Each row is a point on a landscape with many peaks, with its height.
A climber steps from a point to the highest of its 2 nearest points, and stops where none of them is higher. Distance is the straight distance between rows; heights are no part of it.
J_43: 2.038 3.161 -0.301 4.426 2.299 -3.634 4.682 2.728 -0.062 -0.848 1.872 2.405 -2.581 -2.921 0.547 4.544 1.305 -0.991 0.479 0.089 3.742 -1.818 -0.338 1.374 -1.327 3.214 -0.918 -0.475 0.976 -2.872  h=231
J_871: -0.769 1.190 -1.926 1.665 -0.467 0.291 -1.887 -4.589 1.421 5.516 0.637 -2.490 0.967 -1.516 -0.940 -1.136 -1.433 -3.087 -0.867 -0.215 1.929 2.458 -1.165 -1.826 -2.947 1.358 2.899 -3.544 -1.485 -0.656  h=393
J_783: 1.307 -1.962 -0.825 -1.877 -0.253 0.304 2.068 -0.462 -1.044 -0.670 2.321 0.602 3.350 -2.436 2.257 2.687 3.877 1.618 -5.571 0.065 4.673 1.405 5.815 -7.653 -3.357 5.109 -0.413 0.247 -1.849 -2.078  h=326
J_535: -0.575 3.411 -0.050 2.357 1.142 0.754 -4.451 -8.021 -2.498 2.245 -3.299 2.402 2.421 -3.553 -2.504 -1.011 1.221 3.005 -1.320 1.163 -0.916 0.365 -0.040 5.787 -1.303 3.328 0.094 -3.227 2.415 1.540  h=473
J_165: 1.126 -1.109 1.383 3.422 -1.013 1.286 3.284 -0.745 0.568 1.627 -3.553 -2.315 -0.509 1.459 1.944 1.061 -0.945 -1.013 0.403 -2.455 3.284 1.820 -3.089 -2.602 1.379 -2.090 -0.806 4.452 -3.169 -1.118  h=135
J_583: -1.510 -0.566 -1.937 -4.843 -1.265 1.217 0.226 -2.296 -0.148 2.579 1.303 2.036 1.637 3.191 3.059 -2.499 -2.334 4.094 -5.742 1.623 -5.764 -2.586 1.917 -1.362 -1.646 2.800 -1.138 0.224 0.066 0.996  h=532
J_735: 4.407 -0.341 -0.396 0.084 0.319 -0.336 -0.805 1.148 -0.168 -0.070 3.069 3.302 -1.518 -2.125 1.921 -0.846 0.930 -1.248 0.301 3.622 6.225 -1.620 4.079 -1.610 2.969 2.982 1.095 -0.733 0.165 -3.544  h=352
J_745: -4.820 0.597 1.823 -2.526 1.157 -4.172 1.399 -0.456 0.011 -1.367 2.735 -1.340 0.774 -0.974 -2.096 -2.979 1.102 1.451 -4.004 2.224 -3.529 -6.340 2.306 1.854 -0.339 0.929 3.156 3.061 0.402 0.274  h=555
J_962: -5.103 -0.252 -0.159 -1.242 -1.500 2.272 -3.440 -0.020 -0.518 1.205 3.951 -1.819 2.802 2.839 1.318 4.204 -0.041 2.709 1.815 -2.196 4.324 2.147 -2.435 -3.938 -1.245 0.059 -2.266 0.227 -2.158 -1.119  h=802
J_11: 2.149 -5.685 0.752 -4.218 -0.475 -3.376 5.446 -0.012 1.596 -0.489 -0.485 -2.231 2.574 2.781 0.020 -1.484 -3.265 -2.182 3.157 -0.434 -4.140 0.738 -3.187 0.614 0.680 -5.975 4.029 3.365 2.268 0.044  h=536
J_729: -1.897 -1.405 -0.577 4.082 -3.312 3.090 1.810 1.721 0.300 1.081 -0.541 -1.428 0.110 3.165 1.585 0.654 -1.822 -0.133 0.725 1.763 4.052 -0.244 -2.456 -5.909 0.640 -0.044 -1.362 5.860 -3.141 -3.304  h=150
J_717: 0.872 2.956 0.747 1.703 2.980 -2.162 1.251 -0.068 -0.817 -3.586 1.941 2.426 -2.526 -1.825 0.271 5.190 3.735 0.900 3.486 1.392 3.214 -1.376 -0.727 3.536 2.671 1.953 0.133 0.671 1.970 -2.114  h=265
J_134: 1.194 -0.353 -0.375 4.253 -4.175 -2.048 2.557 1.715 1.579 -4.760 -4.318 1.983 -3.056 -6.186 -3.797 0.849 -1.128 -2.583 0.333 -1.365 -0.615 1.683 -0.120 -0.019 -1.072 -2.006 -1.057 -0.251 3.338 1.327  h=404
J_715: -5.760 0.556 0.008 -0.121 -0.569 -4.235 -0.331 1.568 -1.561 -3.877 5.768 -0.132 1.008 1.056 -1.934 3.752 0.367 3.102 0.988 3.767 4.668 -2.837 2.488 -3.760 0.669 -0.946 2.865 -0.029 0.786 -1.415  h=558
J_432: -1.637 0.244 0.617 -2.765 -1.290 -4.174 0.262 6.484 -2.243 -4.024 4.194 3.063 -0.158 0.873 0.088 2.061 0.188 3.522 0.032 3.781 3.925 -1.763 6.319 -4.799 -0.318 -0.251 1.458 -3.179 1.764 -0.580  h=478
J_625: -1.539 0.093 0.026 -0.412 -2.750 -1.338 3.609 0.513 2.249 -1.538 -0.427 -3.144 0.121 0.192 -1.862 -0.131 -2.986 -1.007 2.040 0.615 0.292 -4.358 1.814 -1.868 -2.447 0.700 2.199 2.559 -1.789 -1.711  h=691
J_646: 1.522 0.271 -2.161 -1.017 -0.406 -0.229 -3.302 -4.288 0.912 4.307 0.024 -0.346 -0.156 -2.358 0.188 -4.371 -1.637 -2.623 -2.327 2.696 -0.393 0.389 -2.499 0.776 2.035 -0.771 3.808 -0.289 1.732 -1.211  h=360
J_413: 1.317 -1.567 -0.146 0.351 1.683 1.478 -0.583 1.184 2.094 0.639 -3.492 -2.682 1.610 3.957 -1.390 -3.216 -7.368 -2.003 9.180 0.477 -0.614 -2.151 3.023 2.961 -1.176 0.745 1.008 1.275 -0.251 -1.577  h=515
J_409: -3.647 3.139 2.227 -1.628 -3.414 -3.737 2.208 1.877 0.654 -3.904 0.336 4.301 -1.710 -2.621 0.879 3.372 0.865 -1.353 -4.733 2.394 -0.403 4.476 -4.686 -0.250 2.468 -4.370 -2.056 0.580 3.267 1.904  h=293
J_28: 3.391 -1.110 0.020 -0.305 -3.419 -0.857 -0.932 4.624 -1.611 -2.928 -2.819 3.185 -2.789 1.993 -4.129 -3.150 -1.151 0.734 0.682 -3.515 0.870 -0.193 -0.205 -0.021 2.986 -5.289 -0.848 -2.225 0.196 2.981  h=428
J_754: -2.912 -4.882 -1.964 -5.016 -1.125 2.547 2.889 0.562 -1.857 1.511 4.524 1.822 3.797 -0.001 2.080 -2.276 1.589 1.961 -5.803 6.323 -2.009 -0.081 2.208 -5.898 -3.989 4.051 1.837 2.064 0.696 -2.350  h=329
J_667: -0.695 2.491 2.150 0.803 1.177 -3.331 -0.326 -1.197 1.867 -3.470 -1.968 -2.497 -1.346 -0.024 -2.860 0.782 0.198 -0.486 -2.637 -1.200 -1.295 1.658 -1.448 3.040 3.052 -5.295 -0.092 -1.325 -0.683 3.245  h=716
J_66: -0.343 -3.532 3.796 -2.898 5.062 1.145 -1.271 0.946 -1.064 4.304 -1.226 -0.839 1.387 2.115 -2.135 -5.192 -2.952 1.828 1.490 -4.634 -1.526 4.194 -2.376 2.703 0.416 -5.781 1.234 -0.458 3.776 2.388  h=568
J_986: -1.223 0.177 -0.619 1.941 3.961 1.602 -3.351 -6.182 2.573 0.843 4.209 -0.240 0.994 1.471 2.555 3.802 -0.418 1.109 6.020 1.410 4.079 -0.399 2.822 3.791 2.002 3.681 -1.326 -0.095 -0.518 -0.616  h=334
J_697: 1.453 -4.745 -0.217 -4.825 2.083 -2.679 3.775 -5.116 1.883 -1.488 -1.109 -2.658 3.827 3.707 -1.664 -1.086 -1.909 0.017 3.912 -1.697 -2.123 -0.123 -2.567 3.466 1.236 -5.501 0.891 1.030 0.581 3.011  h=572
J_412: -1.567 1.542 1.484 -4.972 -2.945 4.780 2.253 -0.987 -0.401 1.577 0.865 0.259 1.167 -1.580 1.141 1.854 -0.328 1.392 -4.469 -4.345 -0.641 -0.559 -0.229 -4.874 -2.526 2.508 2.052 1.386 -3.452 -2.259  h=256
J_587: -4.114 2.078 1.209 -0.280 2.502 1.270 0.967 -0.466 -1.191 4.298 -1.538 -0.147 1.328 0.768 -6.916 -2.187 -2.694 1.189 0.254 -2.834 -1.608 -2.216 -0.300 2.639 -5.621 1.436 2.607 -2.271 -1.437 0.729  h=629
J_73: -2.607 -1.535 -1.312 3.071 -2.037 2.671 -2.451 0.557 -0.637 0.352 0.626 -1.256 -1.876 -0.127 -0.916 -1.423 0.959 -2.500 7.939 1.518 1.430 0.991 3.175 0.061 -2.956 1.875 -0.539 -1.183 0.527 -0.398  h=423
J_35: 0.031 2.256 0.889 4.727 2.955 0.022 -0.033 -3.820 2.422 -0.514 4.319 0.196 -1.087 -0.179 0.111 7.399 1.428 1.923 5.062 -1.264 4.069 1.346 2.517 3.324 4.088 2.138 0.577 0.481 -0.818 1.134  h=303
J_470: -2.601 1.411 0.257 -2.123 1.722 -3.542 -1.615 0.125 -2.522 3.570 3.433 1.295 0.671 5.952 0.292 -0.609 3.889 1.424 -4.389 -3.642 -1.700 2.016 -5.000 1.303 1.683 -2.405 -3.026 -1.283 0.829 2.781  h=158
J_826: 4.413 0.269 -4.175 2.545 2.384 -4.087 -0.953 0.599 3.794 -0.554 1.166 -2.248 -3.117 -2.774 3.225 -0.073 0.463 -2.493 -0.357 3.782 -1.026 -0.531 -0.894 1.145 0.641 0.544 -1.256 -1.217 1.406 -0.973  h=71
J_561: -0.475 0.972 1.979 -4.563 -2.525 2.809 1.146 0.923 1.975 -0.957 0.020 -1.001 -2.339 -2.080 2.518 1.173 0.054 -0.896 -0.728 -1.336 -1.689 2.452 -0.311 -0.973 -0.547 -0.964 -0.067 -0.036 -1.600 -0.179  h=242
J_822: 6.633 -1.514 -3.397 1.148 0.918 4.208 1.282 0.597 -1.175 2.940 -5.411 0.656 -0.979 3.084 2.146 -2.320 -3.190 0.800 -1.545 -0.562 -2.641 -0.266 -0.933 -3.295 1.003 1.418 -0.420 -0.843 -2.616 0.244  h=359
J_464: 1.938 0.697 -0.041 -2.650 -2.813 -1.929 -1.169 2.274 1.885 -4.660 -1.653 2.505 -2.126 -1.679 2.182 1.770 1.419 1.353 -2.907 -1.500 -0.918 5.003 -3.750 -0.277 4.038 -4.747 -4.428 1.035 3.345 2.739  h=249
J_643: -1.642 0.722 1.144 2.811 -2.636 1.781 -2.894 0.871 -1.507 -2.941 -1.111 -0.094 -2.818 -3.977 0.598 -3.511 5.238 -1.046 -4.481 3.795 -2.448 0.684 1.928 -2.655 2.747 -0.221 -0.919 1.783 0.120 1.012  h=521
J_4: 2.002 -6.321 0.436 0.459 -3.608 -0.713 3.695 2.288 -0.152 0.997 -2.593 -1.156 1.724 1.386 -1.579 -4.951 -1.039 -3.757 -0.544 0.634 -6.323 1.784 -3.190 -1.577 0.389 -5.881 3.481 4.066 0.677 0.813  h=500
J_907: 1.701 1.792 -0.408 -2.543 3.267 2.052 2.860 1.719 -0.967 0.838 2.507 0.704 1.550 1.764 3.868 3.865 1.359 -1.307 -1.384 1.682 1.332 -3.816 -1.572 1.039 -1.954 2.840 -0.069 -0.475 -2.978 -4.591  h=227
J_13: 0.371 5.637 3.572 -1.328 4.251 4.394 -3.659 2.754 -4.831 3.051 -0.084 3.161 -0.949 0.986 1.072 1.178 -0.830 0.276 -1.238 1.286 -0.069 -2.458 2.664 2.233 2.848 3.696 2.861 -0.784 0.493 -4.561  h=276
J_819: -1.348 1.514 0.610 0.693 -0.881 -0.889 -1.869 -2.845 -2.044 0.574 -0.328 -0.230 2.127 2.437 0.029 -0.432 5.772 1.326 -1.010 -4.667 1.953 1.985 -3.562 0.283 0.650 0.223 -4.351 -1.165 -1.555 3.900  h=188
J_882: 0.402 0.634 1.275 0.894 -1.831 -2.216 1.958 7.054 2.474 -2.277 -0.048 0.744 -1.024 -2.766 -1.937 -1.196 1.074 -4.138 -2.761 4.193 -3.416 -0.277 -5.245 1.915 1.244 -4.211 1.531 2.387 1.175 -1.244  h=407
J_944: 0.859 -5.570 -0.306 -0.406 -0.205 4.048 -1.104 0.517 -2.855 2.979 -3.615 0.193 2.684 2.690 2.030 -5.646 -0.356 -2.551 4.119 -0.589 0.017 4.684 -3.868 2.378 -3.610 -3.116 -4.845 0.808 2.146 0.943  h=273
J_503: -4.285 3.791 1.044 0.526 0.629 -1.353 -5.143 -4.415 -2.163 1.732 -0.500 -0.953 2.566 -2.803 -2.737 -1.824 1.814 3.715 -1.145 -1.571 -2.066 -0.842 4.327 0.865 -2.462 4.418 1.282 -4.656 1.314 4.445  h=535
J_497: 0.776 0.775 -1.380 2.279 0.962 1.517 -0.640 -7.838 -1.403 3.869 -1.643 1.441 2.588 -0.997 -0.261 0.936 1.477 -1.428 0.394 -0.409 1.325 1.148 -2.834 3.952 -1.818 1.351 1.289 -3.407 -1.492 0.574  h=429
J_455: -3.151 0.141 1.844 0.897 -1.253 4.305 0.925 -0.852 -4.106 0.006 -2.925 1.363 1.203 -1.141 -4.871 -0.113 0.291 -1.093 2.532 -1.133 -2.346 -3.533 2.128 1.245 -3.757 1.389 5.166 -3.343 -3.122 0.191  h=562
J_341: -2.342 3.084 0.292 -2.296 3.526 -2.944 0.172 2.472 -0.494 1.894 3.043 -0.769 -0.972 4.901 1.200 3.006 2.133 0.571 -0.808 -0.525 1.646 2.225 -5.610 1.641 1.090 -3.243 -0.473 -1.783 -0.604 -0.058  h=131
J_695: 5.859 -0.973 -1.404 0.600 -0.514 5.572 0.852 -0.556 3.571 0.533 -0.357 0.482 -2.896 -4.415 2.736 -1.109 -0.393 -3.846 -2.513 -0.214 -1.786 1.631 3.012 -0.928 -0.639 3.841 -1.480 -0.057 -1.369 -1.995  h=304
J_211: 2.940 -0.017 -1.218 -0.839 4.410 -1.566 -0.977 0.699 6.177 1.351 1.550 -4.245 -0.119 -0.070 2.614 -0.254 -1.800 -3.863 1.958 2.676 0.408 0.226 -2.794 4.778 0.107 -0.023 -0.990 0.024 -0.262 -1.622  h=89
J_837: 1.809 1.136 -1.776 5.327 -2.208 -2.260 6.362 3.425 1.520 -1.047 -0.582 2.795 -1.330 -1.705 2.129 5.466 -2.871 -0.689 0.927 2.437 2.226 0.880 -1.195 -3.091 -2.088 0.853 -1.096 0.177 0.363 -2.250  h=200
J_492: -0.445 0.039 1.368 4.827 -2.766 -1.158 0.158 1.870 1.474 -6.354 -2.526 -0.273 -3.274 -7.667 -2.209 -0.180 1.381 -2.814 -2.593 2.739 -1.826 -0.713 3.416 0.270 0.474 -1.238 -0.335 0.756 1.690 0.407  h=449
J_805: 1.611 0.032 1.024 -2.772 -1.814 3.136 1.188 -3.953 0.033 0.794 1.690 0.666 2.027 -4.200 2.298 2.368 1.847 -1.015 -2.307 -3.613 2.750 -0.100 3.593 -2.840 -3.084 5.264 0.772 -1.116 -2.674 -1.989  h=288
J_245: 1.009 -1.638 3.413 0.301 5.214 0.112 -1.840 1.035 -0.634 1.296 -3.898 -3.066 -0.889 -1.613 -2.373 -3.695 -0.472 1.996 1.365 -6.221 0.662 4.070 -2.081 0.831 1.405 -4.108 -0.715 2.166 3.979 2.296  h=522
J_220: -1.052 4.798 4.495 2.424 3.007 0.862 -0.339 3.067 -4.834 -1.911 0.990 0.856 -0.633 1.307 -2.018 3.225 3.356 -1.189 -1.962 1.518 1.605 -2.702 4.933 1.391 2.498 2.640 1.299 -0.246 -0.458 -3.315  h=240
J_593: -1.211 0.077 -0.479 3.208 -4.304 2.221 4.526 3.710 0.846 -3.238 0.567 0.453 -1.100 -0.279 1.209 3.563 -1.679 0.554 -0.546 3.156 2.935 0.782 1.701 -7.521 -1.782 1.007 -1.673 2.022 -1.736 -2.307  h=173
J_758: 5.747 -2.115 -2.480 5.362 -1.082 -0.588 -1.088 -2.895 1.721 -4.631 -2.987 -0.287 -2.449 -2.520 1.564 3.655 0.695 0.670 1.815 -5.390 -2.653 0.388 4.516 2.523 2.300 0.354 -3.759 -0.700 0.407 4.576  h=339
J_800: -1.000 -2.932 -1.024 -6.698 -2.816 0.129 2.348 -0.198 -0.269 -0.555 4.656 0.602 2.570 -0.640 2.356 -1.278 2.223 1.842 -4.514 1.823 1.647 1.093 4.906 -8.147 -2.525 3.157 0.115 0.866 0.099 -0.788  h=364
J_216: 0.167 -1.703 -1.197 -4.318 -1.059 1.444 -2.232 -2.178 -1.198 1.979 -1.205 1.982 0.258 -1.126 -0.253 -3.660 -0.476 -1.584 2.004 1.787 -2.470 -0.658 -4.783 4.154 0.639 -0.858 2.246 1.047 2.621 -0.966  h=330
J_60: -1.749 -3.408 -1.511 -1.403 -4.267 2.716 -4.500 -2.422 -2.554 2.330 -3.330 2.426 1.361 0.251 -0.443 -6.099 -0.155 0.169 2.554 1.725 -1.991 3.727 -2.583 3.361 -2.816 -1.677 -2.429 0.626 4.915 0.950  h=299
J_630: 4.128 -0.589 -0.914 1.936 1.667 -2.745 -0.962 4.533 -0.378 -0.815 -3.731 0.173 -3.076 -1.687 -2.797 -2.077 -1.389 0.781 -0.418 -4.083 0.543 2.755 -2.184 -0.456 2.956 -5.193 0.526 0.159 3.486 0.993  h=472
J_2: 1.271 2.194 1.906 0.130 -0.879 -1.621 -0.874 5.545 -1.349 -2.519 3.242 4.117 -2.208 -1.347 2.449 2.449 1.933 2.063 -0.543 3.680 5.997 2.002 4.617 -4.886 3.012 1.217 -0.507 -1.578 1.685 -1.818  h=408
J_945: -0.041 4.196 -0.405 1.524 -1.472 -3.138 -1.437 1.733 -0.315 -0.585 1.186 -1.635 -0.684 1.435 2.394 4.589 1.029 4.225 -1.328 -3.507 1.529 1.882 1.468 -4.991 1.419 1.224 -1.971 -3.094 -0.980 2.163  h=556
J_846: -5.074 0.117 2.258 -1.701 -0.880 0.124 1.870 -1.513 1.053 0.167 0.724 -1.721 3.308 1.797 -1.960 -0.841 -4.306 0.757 0.476 2.654 -2.495 -7.116 0.534 1.498 0.045 0.849 4.718 4.104 -1.846 -1.336  h=620
J_236: 0.488 1.398 -2.192 2.960 4.415 2.816 -1.658 0.913 -0.162 4.037 3.375 -0.858 0.182 1.331 3.676 5.671 -2.401 -0.639 -0.047 0.475 3.344 -0.507 -0.330 -1.411 -1.454 3.493 0.588 -1.136 -2.776 -5.581  h=262
J_79: -2.812 0.444 -0.386 -1.122 1.554 -1.956 0.689 -0.461 -0.141 2.829 0.540 0.088 1.394 2.175 1.393 -3.459 -1.929 2.137 -6.654 2.099 -6.751 -5.674 0.124 2.477 -1.389 1.833 -0.734 2.568 -0.066 0.092  h=493
J_825: -1.804 1.561 2.042 -1.392 4.596 -1.111 0.873 2.107 3.543 0.323 3.009 -1.834 -0.384 2.444 0.248 1.719 -0.284 -1.987 3.200 3.050 2.882 1.079 -5.130 4.773 1.681 -2.165 0.010 0.755 -1.073 -1.642  h=108
J_384: 1.661 -1.170 0.154 -6.306 2.390 -2.461 1.700 -4.184 -0.139 -1.966 -1.281 0.083 2.301 3.287 -1.878 1.042 0.639 4.055 2.198 -6.305 -1.760 -0.694 -2.326 3.434 1.070 -2.326 -0.947 -1.558 -0.144 4.625  h=621
J_766: 2.202 0.254 -4.616 2.548 2.671 -1.729 0.352 0.603 0.498 2.370 -0.034 -3.164 -1.178 0.638 5.305 0.769 1.212 0.377 -1.119 4.922 -2.405 -0.647 -3.361 -2.742 0.280 1.725 0.205 1.001 0.288 -2.179  h=54
J_631: -0.786 -0.877 -1.233 1.755 -0.154 3.642 -1.658 2.186 0.287 1.429 -1.275 -1.571 -1.485 2.301 0.733 0.615 -4.764 -0.202 7.991 -1.032 0.449 -1.293 4.535 -1.066 -2.982 3.362 -0.957 0.846 -0.434 -2.477  h=471
J_546: 0.498 -2.619 1.990 -0.801 -1.422 0.271 0.833 4.482 2.051 2.354 -0.949 -0.081 1.035 0.210 -2.241 -3.941 -0.247 -4.847 -3.614 1.824 -6.008 0.315 -4.761 2.649 1.089 -5.184 4.140 2.659 -0.996 0.036  h=462
J_369: 0.827 0.694 2.601 1.890 -5.132 3.374 3.911 4.822 -2.311 -3.729 -1.228 4.159 -2.325 -2.823 -0.926 0.326 1.764 -1.284 -1.198 1.571 1.461 -0.207 2.261 -3.848 -0.175 0.508 0.134 0.762 -1.640 -1.190  h=146
J_196: 3.069 -0.519 0.212 0.136 0.402 5.123 0.144 1.868 3.190 1.991 -1.603 -2.210 -4.011 -1.606 5.138 2.135 -1.486 -2.430 2.469 -1.379 -2.241 4.323 0.879 -0.383 -1.107 1.434 -1.417 0.874 -1.024 -1.806  h=274
J_536: 4.483 -0.881 -2.204 0.154 -1.655 0.757 0.896 4.092 -0.164 0.986 -1.526 0.809 -2.146 4.440 0.616 -1.971 -2.845 0.749 -1.858 -0.601 -0.898 0.502 -0.144 -4.182 2.005 -2.725 -1.559 -2.026 -2.656 1.608  h=387
J_568: 2.656 -0.542 -1.066 -2.251 -0.806 -2.408 -1.755 -1.440 -1.271 -2.801 -0.558 1.398 -0.208 -0.327 0.387 -0.345 4.994 1.504 -1.613 -3.728 0.906 2.498 -5.312 1.639 3.945 -3.125 -3.530 0.421 1.914 2.877  h=218
J_691: -2.947 -1.084 1.243 -2.699 1.231 -0.562 -1.674 -1.447 -0.193 5.517 -0.131 -0.311 1.589 3.900 -3.726 -1.851 -2.802 3.552 2.387 -5.703 -0.261 2.991 -1.007 -0.411 -0.219 -2.515 3.004 -2.354 0.677 3.872  h=627
J_339: 2.341 -0.254 -0.056 5.286 -0.873 -2.433 3.993 -2.634 5.498 -0.665 -0.893 -3.359 -1.811 -1.442 1.331 1.785 -2.577 -4.007 1.218 -0.209 3.516 1.083 -0.368 0.118 0.627 -0.851 -1.335 3.630 -2.008 -0.801  h=122
J_533: 0.168 -4.561 -1.303 -3.650 -0.792 2.014 2.291 1.377 -3.462 1.642 -2.011 0.867 0.795 3.352 2.592 -2.593 2.656 0.865 0.257 -2.691 -3.284 2.037 -4.860 0.360 -2.552 -2.693 -3.960 1.236 -0.028 2.281  h=247
J_714: -0.936 -2.015 -0.191 3.331 -0.962 3.499 -0.925 -4.545 0.155 1.055 3.679 1.727 0.415 -2.655 -2.310 -1.028 1.228 -3.151 6.054 1.334 3.765 0.343 4.828 2.244 -2.505 4.457 0.787 -0.575 0.624 -1.075  h=382
J_274: 2.797 3.312 2.183 -0.321 4.087 1.974 -2.031 0.791 -0.698 1.423 1.478 3.187 -1.418 -1.335 -0.823 -1.845 -0.542 -1.563 1.000 0.568 4.132 -3.149 0.629 3.697 3.352 3.831 1.195 -0.585 0.260 -3.894  h=310
J_261: 5.911 -2.534 -3.986 -1.316 0.708 -2.132 -0.472 -0.865 1.513 -1.633 -3.434 -1.465 2.235 0.871 -1.806 -3.653 -4.011 -2.819 6.607 0.251 -1.830 -3.930 -0.196 3.152 -0.054 0.541 1.170 0.891 1.945 -1.247  h=557
J_344: 7.037 -1.871 -2.119 2.748 1.669 5.042 -0.649 -0.758 2.532 2.655 -4.498 0.469 0.310 -0.163 2.474 -4.042 -3.932 -3.128 -2.164 -0.335 -1.702 -0.806 -0.213 2.246 0.273 2.108 -3.593 2.153 -2.023 -1.756  h=335
J_972: -3.858 4.084 4.215 1.673 1.520 1.493 -1.852 -2.688 -2.756 -3.095 0.411 -0.189 1.197 -1.142 -1.879 2.431 5.748 -0.621 -1.001 0.921 0.100 -0.697 3.658 2.397 2.297 1.731 0.517 -1.904 -2.158 1.614  h=211
J_17: -2.098 -1.267 0.052 -1.897 0.154 -0.182 0.960 -1.690 -0.020 6.957 -0.877 0.454 2.848 3.350 -2.236 -3.013 -5.508 1.073 -2.271 -2.498 -2.238 0.096 -1.533 2.907 -4.691 -0.909 1.715 -1.101 0.281 0.560  h=699
J_650: -3.728 -0.609 -0.299 1.492 -2.098 -0.648 -2.743 -4.430 -2.361 -1.443 -1.282 0.403 0.725 -0.614 -4.097 -4.621 2.326 0.174 -0.200 1.564 -0.614 -2.828 0.288 1.804 -0.218 -0.738 -0.184 -0.362 -0.095 3.607  h=695
J_627: -2.308 0.443 0.300 2.220 -0.608 0.581 -3.794 2.705 -1.732 1.213 -0.404 -2.626 0.857 4.562 2.365 5.406 -0.435 4.238 2.821 -4.603 2.088 2.802 -0.864 -5.179 1.416 -1.409 -0.478 -1.125 -1.815 1.552  h=658
J_269: -3.097 4.155 3.581 2.095 -1.804 -2.019 4.265 6.160 0.394 -1.385 0.969 1.047 -1.619 -1.472 -0.798 2.116 1.332 -4.033 -4.876 3.908 -0.239 1.905 -4.260 0.364 -0.251 -3.216 -0.102 1.109 -0.441 -1.658  h=351
J_169: -2.415 -2.607 -1.116 -5.072 -5.612 -1.790 0.785 2.501 -0.528 -4.254 4.787 1.110 0.150 0.426 1.451 0.429 1.644 2.158 0.383 3.739 0.553 0.468 5.489 -6.902 -1.470 -0.209 1.012 -1.577 1.652 0.340  h=414
J_378: -1.569 1.455 1.035 3.569 1.038 -1.498 -1.078 -2.554 2.098 -1.124 -0.748 -2.294 -0.152 -0.831 -5.265 -3.341 1.629 -3.505 -3.400 1.497 0.682 -0.932 -1.326 3.452 2.134 -2.614 0.371 -0.425 -2.583 2.189  h=799
J_547: -5.128 1.040 1.664 0.324 -2.299 -3.177 -2.718 -1.572 -2.346 -2.542 1.422 0.399 -0.919 -1.250 -2.174 -4.129 4.601 0.966 -4.945 1.754 -1.303 -3.178 1.853 -0.172 3.155 -0.909 1.266 1.578 1.053 2.316  h=609
J_347: 4.425 -0.276 -3.781 0.597 -0.269 -1.500 -0.833 -1.929 0.563 -5.501 -4.255 -1.224 -2.391 -2.415 1.586 0.181 0.283 2.414 -0.908 -1.477 -4.799 -3.515 3.942 -1.154 1.216 1.738 -2.766 -0.902 0.526 2.822  h=311
J_702: -0.319 0.952 1.550 -1.841 5.023 -2.642 -0.874 -2.856 -0.696 -1.112 -2.132 -1.225 2.016 2.514 -3.928 -0.051 2.434 2.664 -1.081 -4.450 -3.665 1.245 -2.034 3.881 3.466 -4.345 -0.057 -1.993 -0.310 5.156  h=686
J_540: 4.246 -0.468 -0.024 3.223 -1.713 -0.006 0.376 -2.246 0.827 -3.817 -3.489 0.626 -2.900 -5.421 -3.534 2.422 1.097 -0.439 1.987 -6.375 -0.172 1.357 2.453 1.368 0.630 0.450 -0.439 -1.435 0.665 2.543  h=365
J_665: -6.006 -0.279 -2.130 -0.894 1.930 -1.156 -2.903 -1.197 -1.609 -0.370 4.887 -1.221 2.467 4.045 -2.514 4.690 -0.276 4.034 4.144 1.496 4.098 -1.918 -2.288 -1.692 0.272 -0.553 0.751 -0.289 -0.758 -1.153  h=655
J_515: 1.815 1.204 -0.557 0.845 0.242 -0.725 -1.337 0.758 2.203 -1.066 1.938 -1.408 -1.283 0.667 3.708 2.778 0.582 1.166 1.105 -2.216 2.451 0.616 3.384 -1.191 -1.192 2.399 -4.481 -2.924 -1.585 1.346  h=477
J_157: 1.381 -0.724 -1.757 -2.852 0.357 -3.106 3.525 1.786 1.041 -1.499 -0.571 -1.640 -0.102 0.374 -2.707 -2.539 -2.076 -0.209 2.925 -1.059 -2.128 -4.841 -0.093 2.022 -2.410 0.488 0.340 0.442 0.289 0.357  h=617
J_126: -1.725 0.502 -1.355 -1.114 3.258 2.691 -4.038 -1.788 1.386 2.744 4.200 -0.879 1.271 0.942 4.984 3.990 -2.023 0.527 3.682 3.245 3.887 -0.424 0.253 0.628 -2.433 3.611 -0.146 -0.508 0.687 -4.909  h=296
J_82: -1.779 1.293 -1.419 -1.506 -0.092 0.866 -4.175 -2.913 -2.269 2.068 -1.686 -0.620 0.329 -1.978 2.563 -2.679 0.126 4.051 -2.427 1.072 -5.933 -1.833 3.856 0.012 -2.935 3.830 -0.117 -2.587 2.120 1.891  h=610

Call two points neighbours if one is among the 2 nearest of the other. Go from one point of each pair to the other, from neighbour to neighbour, staying as high as possible. Name the lowest point that can't be avoided.
J_625 / J_962 | J_754
J_378 / J_17 | J_455
J_625 / J_82 | J_79

For each start below, name the point where the climber stops.
J_826 | J_378
J_714 | J_625
J_269 | J_378
J_540 | J_378
J_533 | J_82
